Each row is a point on a landscape with many peaks, with its height.
From any point a climber steps to the highest of the 2 points nearest to it. It stops when none of these is higher. Distance is the straight distance between rows; heights are no part of it.
rogu: [144 123  78 148 152 136 113  85 133 129 124 105 119 154  99 115 133  87
 127 156 135]  (h 1.16)
nela: [109 134 109 117  74 143 194 131 113  97  88 137 114  78 100 138 131 127
  93 126 190]  (h 6.08)
Foso: [122 159 132 160 174 119  75 116 130  99 135 181 109 148  92 127 139  76
 157  88 126]  (h 2.12)
Vev: [ 95 111 171 170 145  84 138 125 160 170  97 129 139 187 110  91 119 114
 126 174  82]  (h 3.04)
Luriv: [114 114  94  90  76 134 123  83 111 193 106 163 104 115  80  88  69 147
  97 157 112]  (h 4.95)
zopi: [148 133 143 117 107 145 212 136  98  71 104 137 104  74 103 187 165 190
 111 138 176]  (h 6.00)
bik: [151 144 102 156  81 146  88 132 105 164 126 131 137  94  86  63 137  98
  68 168 133]  (h 4.34)
Razip: [157 137 114 135 158  98 128 110 161 176 100 130 168 148  86 105 107 105
 128 183 136]  (h 6.44)
ziko: [154 142  91 146 172  97 110 139 146  97 156 136 146 140 137 190 132 113
 187 104 137]  (h 4.96)
bere: [157 136 119 150 116 142 115 150 107 122 144  74  91 139 195 181 153 150
 141 154 125]  (h 4.38)
Rivag: [113 169 180 169  78 154 104 137 120 162 114 123  98 114 109  73 150  92
 124 159 103]  (h 2.65)
fik: [128 165 157 192 146 110 111 124 158 149 126 117 129 140  83  91 166  75
 128 151  85]  (h 2.40)
ked: [153 122  90 126  94 155 150 137 100 138 113  81  88 131 176 178 128 153
 145 169 133]  (h 4.77)
Dovit: [116 130  87 105 101 140 155  83 117 183 114 151 122 129  75 104  97 127
  91 202 139]  (h 4.65)
muzi: [128 113 103 131 203 136 140 150  96  67 136 182 107 131  73 137 140 128
 123  88 148]  (h 4.02)
vuka: [106 123 160  95 114  77 108 131 161 189 100 151 167 167  97  64  86 138
 161 129 107]  (h 5.14)
Zaguk: [ 93 107 164  81 111  99 121 131 149 161 115 135 149 174 127  88 110 165
 177 116 109]  (h 5.62)
Dunuz: [136 114 162  85 100 128 159 151 120 136 147 129 136 141 172  83 122 153
 132  72 119]  (h 4.52)
Bav: [127 106 128 131 131 145 116 160 144 152 144  77 130 127 191 153 150 158
 150 167 119]  (h 3.94)
zorir: [ 85 125 183 118  96 151 137 102 132 183  97 164  77 169 107 117 102 148
 117 198  64]  (h 2.04)
Pida: [178 139 170 163 187 109 138 104 108  61 166 156  86 110 141 166 123 147
 147  87 148]  (h 2.99)
Mes: [ 89 140 166 129 114 172 135 108 143 163 120 142 172 136 148 111 165 100
 121 160  91]  (h 3.17)
firop: [ 81  91 161  67 109 136 124  96 143 154 138 167 117 141 143 151  84 181
 141 141  66]  (h 4.01)
vidis: [121 162 145 110  82 124 215 146  76  91  89 157 118  60 177 174  99 169
  82 108 158]  (h 6.18)
Nel: [113 121 150 173 164  69 115 130 183 118 118  90 145 158 142 147 122  82
 156 114 119]  (h 2.13)
Kepif: [ 82 150  88  64  92 137 160 127  70 122 149 128 153 111 165 178  78 162
 118 106 110]  (h 4.58)
Per: [148 106 142 108 106 146 167 149 118 134 136  99 146 125 184 108 145 147
 110 110 137]  (h 4.90)
kat: [173 105 104 143 129 144 187 148 130  97 167  98 143 103 154 148 184 156
  91 112 129]  (h 1.59)
gud: [160 144 121 165 149 127  91 134 149 127 119 144 152 114  66  82 157  78
 106 120 147]  (h 1.42)
ded: [185 126 118 176 135 136 156 149 104 100 169 111 124  97 165 170 198 164
  62 120 121]  (h 1.71)
nif: [ 97 146 151 140  94 175 139 113 129 165  99 133 121 126 120  93 156  83
 105 150 101]  (h 2.93)
bifu: [161 101 102 138 159 142 178 125 143  88 140 102 131 114 129 117 173 105
 109 104 138]  (h 1.45)
rav: [133 145  98 112 126 158 143 126 130 137 111 135 165 133  89 112 159 120
 127 161 165]  (h 5.09)
Riv: [145 138 127 135  77 121  84 143 118 181 127 145 170 115  98  44 116 108
  94 154 139]  (h 4.83)
Damu: [ 89 160 113  59 102 132 120 121  93 138 132 146 170 139 119  89  78 139
 127  99 160]  (h 5.01)
netep: [151 124  86 124 147 124 150 139 147 120 133 119 180 135 112 147 159 137
 159 154 154]  (h 4.57)
sivu: [145 117 197 138 159 163 137 150 130  81  99  95  95 129 156 129 138 136
 135 122 157]  (h 3.06)
zem: [108  85 138 131 150 101 133 121 151 155 113  94 112 190 138 105 110 121
 134 166  92]  (h 3.41)
vezov: [ 96 130 171 131 102 131 116 109 128 190 104 133  99 168 101  78 120 134
 129 183  88]  (h 2.19)
Zupur: [ 99 152 107  57  92 127  87  81 102 119 124 132 124 114  93 125  71 141
 149  61 101]  (h 4.39)
zipi: [155 127  95 124 151 121 134 139 100  59 134 131  79 115  62 147 143 136
 128 119 184]  (h 4.71)
kabu: [144 143  93 160 142 126  55  93 119  94 138 131  89 115  87 123 127  81
 117 124 166]  (h 0.88)
Mik: [153 101 158  88  89  93 145 145 127 151 158 126 138 155 173 101 133 186
 161  80  76]  (h 4.24)
tad: [135 130 113 157 175  76 102 131 160 139 163 135 159 108 146 232 108 120
 188 100 110]  (h 4.51)
Divo: [179 125 118 140 140 101 145 134 128 130 155  73 128 156 174 125 135 133
 140 128 126]  (h 3.90)
Zufe: [ 92 137 102  56 128 132 113 123  91 120 151 125 159 119 144 173  75 181
 125 107  71]  (h 4.37)
lavi: [ 95 140 158 143  66 128  84 130 111 186 108 124  95 142  97  59 121 111
 118 157  88]  (h 2.38)
kelo: [104 125  76 104  48 128 132 128 102 157  86 134 109  92 104  87  95 123
  91 129 165]  (h 3.81)
Bofa: [118 157 151 109  84 155 171 160  79 105 138 141 133  66 199 183 121 181
  72 116 147]  (h 5.75)
kati: [ 88 122 186 157 129 146 110 159 137 119  88  97 113 167 127  88 150 104
 132 133 133]  (h 4.15)
vem: [158 146 164 187 155  73 101 169 159  96 152 103 133 127 183 196 141 124
 155  89 124]  (h 2.17)
Muket: [192 132 147 159 139 117 155 141 111  95 160  87 108 145 183 138 152 126
 106 101 123]  (h 3.58)
Girer: [152 124 140 148 156 119 112 151 159 119 109 109 136 121 104  65 132  86
  98 103 167]  (h 1.62)
dafud: [172 174 118 186 137 127  73 146 127 129 146 156 132 103  62  96 166  91
 124 143 113]  (h 1.63)
Daz: [128 126 141 132 162 174 115 153 149 105 107 152 168 136 109 143 183 107
 145 122 139]  (h 3.37)
sazum: [148 184 131 182 169 122  79 136 132 121 131 173 127 130  60 118 168  81
 152 112  96]  (h 1.85)
kibi: [156 122 107 126 166  92 127 105 155 144 122  99 124 176 138 139  89 121
 161 183 138]  (h 6.25)
voz: [113 113 130 178 187  86  92 121 183 130 141 139 163 134 133 205 129 103
 166 140  93]  (h 4.07)
tezok: [ 79 151  86  57  87 133 151 112  75 127 125 135 151 130 131 131  88 142
 116 111 140]  (h 4.76)
Vis: [208 141 160 165 174 115 159 125 113  64 160 118 116 121 141 149 148 148
 112 104 152]  (h 3.26)
Ripof: [104 119 119 163 169 154 103 108 153 105 135 126 129 148 122 165 165  76
 149 137  83]  (h 3.25)
vema: [130 130 170 142 179 121 112 109 131  64 163 168  86 121 148 155 119 122
 169  71 163]  (h 2.72)
bevot: [ 99 134 164 155 180 119  87 123 137  81 142 194 101 150 129 149 118  83
 173  69 135]  (h 2.39)
tukas: [ 85  65 141  89  95 143 146 114 136 170 136 126 100 114 173 157  97 184
 133 140  57]  (h 3.83)
loso: [145 133 173 157 169 126 106 154 143  77 124  82 101 153 162 148 135 111
 163 114 158]  (h 2.70)
Kom: [159 125  82 142 187 118 137  91 158 148 127 150 159 154  66 138 131 112
 131 191 123]  (h 5.51)
ner: [139 124 110 132 171 180 120 136 114  87 117 158 118 135  76 140 167 108
 132 109 149]  (h 3.53)
zagok: [132 101  98 115 142 147 165  81 139 167 117 134 130 146 102 105 121 120
  84 199 124]  (h 4.33)
borab: [128 116 139 121 139 110 113 171 165 182 141 100 174 124 183 150 132 177
 154 176 117]  (h 3.61)
Kaz: [ 88 129 120  77  98 156 138 146 103 139 158 126 168  99 191 153 111 162
 118 118 123]  (h 4.36)
lag: [ 96 104 111 158 178 111  88  98 162  98 164 153 138 142 147 188 144 100
 171 118  95]  (h 3.67)
Zabiz: [101 101  96  76  70 136 150  85 120 173  95 148  97 119 115 117  74 149
 132 118 107]  (h 5.23)
riri: [137 120 137 167 171  93 118 134 169 105 111  95 140 145 114 104 124  68
 132  97 136]  (h 1.88)
gumi: [119  63 131 105 135 124 154 108 152 167 125 113  96 161 150 119  99 153
 123 174  82]  (h 3.71)
funaf: [138 106  85 137 126 153 148 108 132 115 119  94 108 124 111 110 143  96
 104 128 145]  (h 1.30)
kekud: [149 131 137 147 177 144  93 106 102  64 125 134  67  86  84 132 105 128
 113  97 181]  (h 0.59)
leda: [155 132  82 137 175  96 119  92 146 121 152 124 141 151 120 174 117 118
 184 154 138]  (h 5.47)
mav: [184 141 114 177 160 112 111 151 120 104 182 126 114 108 173 186 183 156
 100 102 115]  (h 1.86)
Zutot: [131 139  90 155 154 100  83  76 152 109 150 122 106 137 110 115 122  79
 138 129 145]  (h 1.02)
Zif: [189 128  88 145 149 108 152 141 143 119 153  96 159 138 146 160 153 141
 141 135 132]  (h 4.22)
Moge: [143 128 123 112 141 138 178 147  95  73 116 146 103  85  65 155 158 175
 121 130 194]  (h 5.37)
Kala: [136 132 116 161 160 123  51 115 104  76 148 177  75 100  78 125 110 100
 117  93 173]  (h 0.73)
tona: [105 151 129 103  88 137 105 128 109 161 136 151 168 111 106  46 116 105
  79 112 141]  (h 4.43)
pez: [137 137  89 146 191 121 108 148 100 101 135 187 134 123  51 107 143  96
 112  84 136]  (h 3.50)
vuto: [131 136 114 147 119 128 121  86 126  85 139  91  50 135 164 160 115  92
 149 123 151]  (h 0.35)
Rul: [112 134  95  95  97 166 173 124 113 116 112 130 143 104 113 131 153 120
 112 141 179]  (h 5.60)
Lodu: [143 130 138 151 147 155 121 113 117  75 115 100  60 109 130 149 126 103
 125 110 169]  (h 0.45)
guvu: [ 83 112 172 111 112 129 113 148 136 150  98 109 139 182 134  81 128 126
 154 134 120]  (h 4.97)
zeme: [ 89 140  88  75  62 113  82 103  93 140 120 150 119  92  91 100  60 130
 105  67 114]  (h 4.14)
binu: [139 105 157 123 121  71 128 183 150 172 128 101 166 153 181 133 120 179
 165 141  97]  (h 3.73)
nubes: [137 123 161 164 143  96 114 171 160 110 128  76 141 159 173 158 139 122
 162 116 132]  (h 2.41)
vab: [105 161 176 205 126  82 119 133 153 168 123 112 126 154  90  71 129 110
 132 183  78]  (h 2.61)
dokal: [134 122 163 118 144 182 133 167 148  99 124 142 178 103 156 139 164 140
 136 114 170]  (h 3.77)
Kelem: [104 127 127  98 123 164 137 169 145 127 152 122 186  88 184 146 160 155
 112 130 153]  (h 4.11)
bur: [122 134 108 124  76 159 100 129 106 154  92 127 112 110  98  75 129 101
  90 146 170]  (h 3.87)
vamen: [179 143 122 178 172  80 106 165 147 114 173 137 138 103 173 206 156 140
 142  79 111]  (h 2.00)
Puf: [ 92 143  80  86  49 118 115 129  82 136  91 166 122  74 102 104  64 131
  80  94 151]  (h 3.97)
gava: [132 111 162 102  98  73 113 163 146 187 164 128 150 132 190 130 131 214
 152 110  69]  (h 3.98)
megi: [107 128 104  50 101 113 120  84 113 157 144 148 148 141  98  88  70 167
 143 109 131]  (h 4.72)
matir: [ 75 115 135  51 109 140 109 106 115 146 156 144 150 133 162 152  77 169
 149 116  79]  (h 4.18)
minak: [110 145 154 177 146 155 108 120 151 118 109 125 129 152 101 120 184  74
 138 136  92]  (h 2.81)
sidu: [100 108 204 141 132 168 121 175 147 102  96  94 128 146 169 130 146 128
 138 128 141]  (h 3.48)
kavag: [138  83  98 117 154 143 166  98 145 156 125 105 122 152 147 135 105 135
 116 200 115]  (h 3.99)
Totu: [113 122 123  95 114 137 152 133 138 149 121 127 173 128 130  61 127 113
 110 110 145]  (h 4.09)
pur: [118  99 105  78  61 139 167 104 102 161 118 131  96 118 159 128  96 169
 147 101  94]  (h 5.52)
zaz: [135 119 128 112 125  92 116 133 149 196 107 125 160 153  97  62  99 118
 131 153 135]  (h 5.56)
lel: [134 117  90 106  77 144 183 117 107 165  95  99  83 136 160 141  99 152
 137 145 125]  (h 5.15)
Dizi: [117 151 129  99  78 130 230 135 102  82 103 141 115  64 134 165 132 162
  91 131 175]  (h 6.58)
rez: [151 135 151 110  86 159 175 162  97 121 145 120 137  95 190 145 149 176
  92 108 140]  (h 5.34)
foz: [ 92 141 158 108 113 192 144 125 130 120 120 152 178 115 136 124 159 100
 104 127 140]  (h 3.42)

For each start below, name the point where the climber stops.
Ripof: kibi
foz: Damu
Kala: Zaguk
vab: pur
gud: Dizi
vuto: Zaguk
Daz: Damu
Vis: Dizi
mav: Zaguk
